Each row is a point on a landscape with many valleys, with its height.
A ball rolls from a point to whichever of its 2 nearest points has the largest drop for the distance, and stops where none of them is lower. Distance is the straight distance between rows; heights are no part of it.
repa: [  1  -3  -5  -9  -1  -5   2  -7  -4  -5  -7  19  14   2   2  -8   4 -17
  -1  28]  (h 158)
Gon: [ -6 -19   7 -10   3   9  13  -2  -9  10 -11  10  -1  -8   3  -1   7  -6
  12  -1]  (h 369)
boguz: [ 29   2  12 -14  -2  -4   8  16  11   8   5  30   0   1  -4   6   2  19
 -12  -9]  (h 237)
guso: [  1   9  -5  -3   4   0   6 -15  -2  10   6   0   8 -10   0  -6 -12   8
  21  -6]  (h 272)
muku: [ -5  -7   4  -2  -5   9  13  -3  -7 -15  -2  16   5  -4   8 -18  21 -26
  -3  14]  (h 629)
Denaf: [ -7  -3  -8  11  -1   0 -10  13   1 -19 -18 -12   0  11  -5  -5   2   0
   7  17]  (h 605)
Zisif: [ -5   3  17  -8  -5  -4  20  -7  13  11  12  20 -11   0  -3   2   3   5
  13 -12]  (h 297)
dav: [ -2 -15  19  10  -7  19  15  -8  -9  -7   2   4   0   9   2 -21  12 -16
  -8  -1]  (h 533)
bes: [ -2 -12  -5   0  -1   2 -16  13   3   5   1 -14 -16  -2 -18   4  10  -6
  -8  -5]  (h 522)
sos: [ -8  -3  11   7 -13   6  15   4  11  -9  -8 -15  -4   6  -1  -6   5  -5
   4  -3]  (h 662)
Musop: [ -2   3  -4   2   6   2   7  -5 -17   7 -17   4   1  -3   2  -5  -6  -8
  31   4]  (h 209)
fuv: [  6  11 -14   1   3  -9  -7   3   2  12  14 -11   1 -23  -2  17  14   0
  -9 -20]  (h 224)
dip: [ -5  -1   9  -4  -7  -1 -18 -11  15 -13  15 -11 -10   9   2  -4  -7   3
 -25   4]  (h 457)
nin: [-10  -9  13  -1   4  16   5   6 -13  -8 -23  -5  -3   6   6  -3   8 -13
   9   8]  (h 278)
ziti: [  2  11  -9  15   8  -7   2   4  -9  18   2  -6 -10 -19  -3  10  -4 -10
   8  -8]  (h 186)
kufo: [ 18 -16  -4 -20  -9  -8  13   9   2   3 -11  22  10   4   3   1   9  -1
 -19  13]  (h 543)
Zut: [ -2  -5  14   4   6  23  13  -6 -24 -16  -1  -9  11   7  10 -12   3   3
 -13  -7]  (h 210)
Nezi: [  3   9 -20  11  11  -2 -24   1   1   6  16 -17  -1  -8  -8  11  -3   3
  -8   4]  (h 188)
Kud: [  4   4   1   5   3 -11  12   7   0  10   6   5  -5 -22   1  15   0   2
  13 -21]  (h 225)
Mezok: [ -9 -22   4  -9  -6   6   7   2   1   4 -12  -2 -11  -3  -8  -5   5 -10
  -3  -4]  (h 420)
pozu: [ -4  -8   8  -6  -8  -4   9 -13  17   9   8   9  -2  -2  12  -6  -6  -6
 -10   4]  (h 287)
mepab: [ -5   5  14  -2   8  19   8  -2 -33 -26 -12  -3   9  10  16  -6  13  -5
 -12   2]  (h 306)
fik: [ -2   3  -7   1   1   6  12 -17  -9  -3  -7  -5  16  -5   4 -17  -8   9
  15   4]  (h 216)
pip: [  4   2  -6  -1  -5  -7  12 -10   2   5  -6  22   9   4   2  -9 -14  -5
   9  23]  (h 99)
Semez: [  7  15   5  -2   3 -18   3   0  13  12  14  32  -3  -7   3  13 -11  12
   7  -8]  (h 219)
Bog: [  4   2 -13   4  -1 -10   1   4 -10   6 -12   9   4  -3  -9   6  -7 -10
  20  15]  (h 248)
deg: [ -9   4  11  11   1  11  22 -11  -3   5  -3   5   6   6  18 -18  -6 -10
   6   2]  (h 405)
lud: [ -4   2  12  14   5  21   9  -5 -20 -13   1  14   7   4  12 -24  14 -23
   0   7]  (h 586)
dov: [ -2   8  -9  13   4  -1 -18   5   8 -14   6 -21  -1  11 -15  -5   0  17
   8   1]  (h 469)
nunek: [  6  15   2  -4  -3 -23   3  13   4   7   9  17   0 -20  -2  19   7   8
   0 -23]  (h 264)
fabun: [  0   6 -15   0   3  -7 -14  -3   8  15   4  -5  10 -11   7   6 -19  -1
  -2   2]  (h 90)
fuvot: [ -6  -2  12   3  14  17 -10   3 -20  -8 -17 -13 -10  15   4   4  -7  -8
   6   4]  (h 318)
mel: [ -2  -7 -13   7   9  -2 -28   1  -7  -6   0  -9 -11  11 -16   2  -3   3
  -3  14]  (h 587)
rem: [ -5  -6  -5   5   7  -1 -17  11 -16 -27 -10 -10 -17  18  -2  -5   7   8
   5  12]  (h 585)
Kof: [ -4 -16  -6 -12 -14   0  -4   8  15   5  -4  -6  -9   3 -13   0   1  -7
 -16  -4]  (h 473)
pim: [ -8  -7  -1  -8   6  12  23  -7 -21   2  -8  17   7  -4  15 -12   9  -4
  17   8]  (h 416)
bidi: [  1   1  -1  -1 -11 -19   5  19  14   7  -4   3  -3 -10   8  13  -3   0
  -4  -7]  (h 449)
Bitot: [ -5  -6  15  -6   8  16   2 -19  -5   6  10  -6  -3   5   1  -3  -8  -3
   6  -8]  (h 715)
lepif: [  9   2   3   6  -6 -13  20  -1   9   9   4  29  -3   5   1  -3 -17   7
   8  11]  (h 150)
peva: [ -5   8   2  -6  -8 -10  -1 -12  20   1   9   1  10  -3   8   2  -2  -1
  -2  -4]  (h 235)
Vasur: [-11  10  10  -4  -3  -6 -26  -9  16  -9  10 -15  -8   4   6   3   2   4
  -6  -9]  (h 421)
bugor: [ 15  -9   2 -13   5  -8  14  11   4   8   8  30  -2 -12 -11  13   3  21
  -1  -7]  (h 270)
fopil: [ -6   2   1  12  -3   8   5  -2   0 -13  -8 -16   2  11  -6  -9  -5   5
  12   2]  (h 630)
suzu: [  5 -17  -4 -20 -20  -4  11  13  16   7  -8   8   2   2  -4  -1   3  -2
 -21   1]  (h 513)
Dener: [ -2   6  14   0   5   0  19   1  -4  18   6  12  -5  -8   2   5  -2   6
  23 -15]  (h 259)
Sifel: [ -4  16  -5   1  -2 -18 -25  16  15   8   1 -10   5  -7   2  14  22  -1
 -13 -14]  (h 363)
Forim: [ 21  -8  -1 -16   0  -9   5  12  -6   8  -9  32   2   2  -1  11  -1   3
  -2  12]  (h 568)
bip: [ 12  19  -4  -4   2 -18   0  -8  14  15   6  12  11  -5   0   5 -18   9
  10  -2]  (h 247)
nadur: [ -3  14  -1  -8 -12 -23  -9   8  13   7   3   3   8 -10  -1  15  18   1
   2 -21]  (h 315)
sis: [  0  -3   8 -14 -14 -11   6   3  17  11  11  11 -10  -5 -13   5   6   0
   2 -15]  (h 353)
bibar: [ -3  10  19  17   7  18  11 -16  -8  -3   4  -3   3  15  10 -22 -12  -7
  -3  -4]  (h 459)
lol: [ -9   4  -6   7  10   1 -16   7   2   7   7 -21  -9 -15   0   9  16  -4
  -9 -20]  (h 282)
Rere: [ -4  19  -5  23  16  -1 -20   9   4  -2  11 -25  -8   5 -13  -1   3   1
  12  -6]  (h 497)
Rit: [ 22  -2 -16  -2  -6  -6  -4  15   5  15  11  -6  10  -4 -17  19  14   4
  -9  -6]  (h 84)
Tem: [ -1  14 -20  17  12   1 -13  -3  -7   7   2 -19   0 -13  -2   1 -12  -3
   6  -5]  (h 140)
roz: [  9  -7  -7   2  -7 -12   0   8   5  14  -4   8  -3  -1 -14  10  -3  -9
   3   8]  (h 283)
mumo: [ -8  -8  -7   5  -4   7  -3  -6  -5 -25   2 -13  -1   1  12  -8   0   9
 -13   1]  (h 176)
Biz: [ -8  -7   0 -11  -3   3  -5  -7  -6 -16  -9   2  -5   3  -3  -7   9 -17
   1  21]  (h 141)
mupit: [ -1  10  -6   2   4  -2  -9 -13   4   2  -3  -5   3  -2   7 -11 -27   1
   3  11]  (h 131)
Risav: [ -4  -6  -2   4   4   9  -1   8  -3   2  -9 -16  -3  -8   4   7  -2  -2
   6  -9]  (h 114)
meze: [ 16  10 -19   4   1 -11   0  11  -1  23  13  -6  -2  -8 -11  18  15  -7
 -23  -7]  (h 159)
zik: [ -2  -2 -11   7  12   5 -23   2  -6  -5   8 -21 -11  -5  -2   6  -2   9
  -7 -11]  (h 236)
Kap: [ -3  15   8  12   7  13  -9  -6  -7  -9   0 -24  -2  14  -6  -5 -11  11
  11 -11]  (h 656)
Nar: [ -1 -16  -5 -15  -4  -5  20   3  -9   5  -3  34   0  -7   3   0  14  11
  -3  12]  (h 372)
tusil: [ -7 -12   5 -12  -1   8  -3 -19   5   0  16  -7  -1  -4   2  -3   5   4
  -6  -9]  (h 747)
vupif: [ 27   8  -4  -8  -5 -10  -2   9  10  15   8  13   9   2  -8  18  -2   6
  -3  -7]  (h 156)
bok: [ -9  18  -2   8   4 -12 -25   7  20  -7   5 -18   1   1   6   8   7   7
  -6 -10]  (h 395)
gekud: [  2 -16   1  -7  -6  -8  18   4   3  10  -1  20  -4  -9   1   4  -1   6
   3  -3]  (h 317)
vufir: [-11 -16  -3   6   7   2 -18  15  -3 -13  -5 -13 -20   8  -7   4   6   5
  -6   5]  (h 562)
Gupum: [ 3  8  9  0  0 -8 19 -5 12  9 11 36 -1  1  5  0 -3 21  0  4]  (h 187)
dok: [ -9  10  29  -5   5  19  -2  -2 -11  -8   5 -18  -6  17   7   4  -2   8
 -11 -20]  (h 714)
kovar: [  0   6  -7   1   1  -1   0 -22  -5 -10   0   4   9   2   8 -22 -16  -4
  -5  20]  (h 183)
zuzi: [ -6   7  11  -1  -2  -3  -3  -3  11   6   3  -9  -3  -4   3   6  -3  -3
  10 -15]  (h 179)
gar: [  2   2 -13  12   0  -3 -16  16  15  -2   0 -17   6   6 -13   6   7   4
  -1   6]  (h 440)
daro: [  1  -7 -13  -3   0  -3 -17   2  -1 -18  -1 -12   5   5   8   2  -7  15
 -17  14]  (h 178)
zafem: [ 25   0   4 -10 -13  -8  15   3  12   9   9  20   9  12  -5   7  -2  10
  -4   4]  (h 200)
magu: [ -7   0   6  -5   3  13  -3  -5 -21 -29 -13  -4  -8   8   6  -9  10 -11
  -1  12]  (h 212)
ner: [ -7   0   9   4   2  14   9 -10  -1 -12   3 -12   5  -1  19  -7  -5   4
  -7  -7]  (h 80)
Vifu: [  2   4  -9   3  -7 -11  -9  23  23   8   0 -11   1  -4  -8  12   8   1
 -12  -5]  (h 406)
Tusus: [  8  -6  -5 -10  -7 -10  -3   9   2   0 -14  13   6  11  -5   7   0 -14
  -1  25]  (h 217)
sak: [ -7 -19  14  -7  -7  17   6 -10  -5  -5   0  -3 -14   4  -4 -17   8 -10
 -16  -1]  (h 478)
Rerib: [ -2  -7  -3   9  -3   2  16 -10   2  -1   3  11   6  -3  21 -17  -2 -10
  -6  10]  (h 349)
Nonip: [  0  10 -14  15  -4  -7   3  13   9   3   1 -14   4  -7  -9   6  -3   3
  11  -5]  (h 471)
sipal: [ -4  -3  -9   5   9  10  -3   2 -22  -2 -15 -13   9  -5  -6   1  -3  -3
  20   0]  (h 169)
vegeb: [ -1  -7  -1   1   3   7 -10 -23  -8 -14   4   0  -3   8  -3 -10 -13   0
  -4  14]  (h 243)
veg: [ -2   4  20   0   5  23   2 -18 -15  -7   4 -14  -3  20  -4  -4 -10   6
   3 -10]  (h 685)
dani: [  8  -5 -13  -5   1  -3 -13  -1   3   3  -4  -2  12   1   2   9  -9   2
  -6  13]  (h 130)
zugi: [ -6   5   1  -2   8  12  -1 -13 -24 -16 -16  -8   9   3   0 -16  -7   0
  14   5]  (h 146)

Call two points neighbours if one is among the 2 nearest of the other. Go from one point of each pair to the other, from neighbour to neighbour, staying as low as possible. Name the highest point that can't be avoided.
Gon / Biz: pim
Biz / pip: repa
zugi / Risav: sipal
Rit / Tem: lol
zugi / Biz: guso
ner / fabun: daro
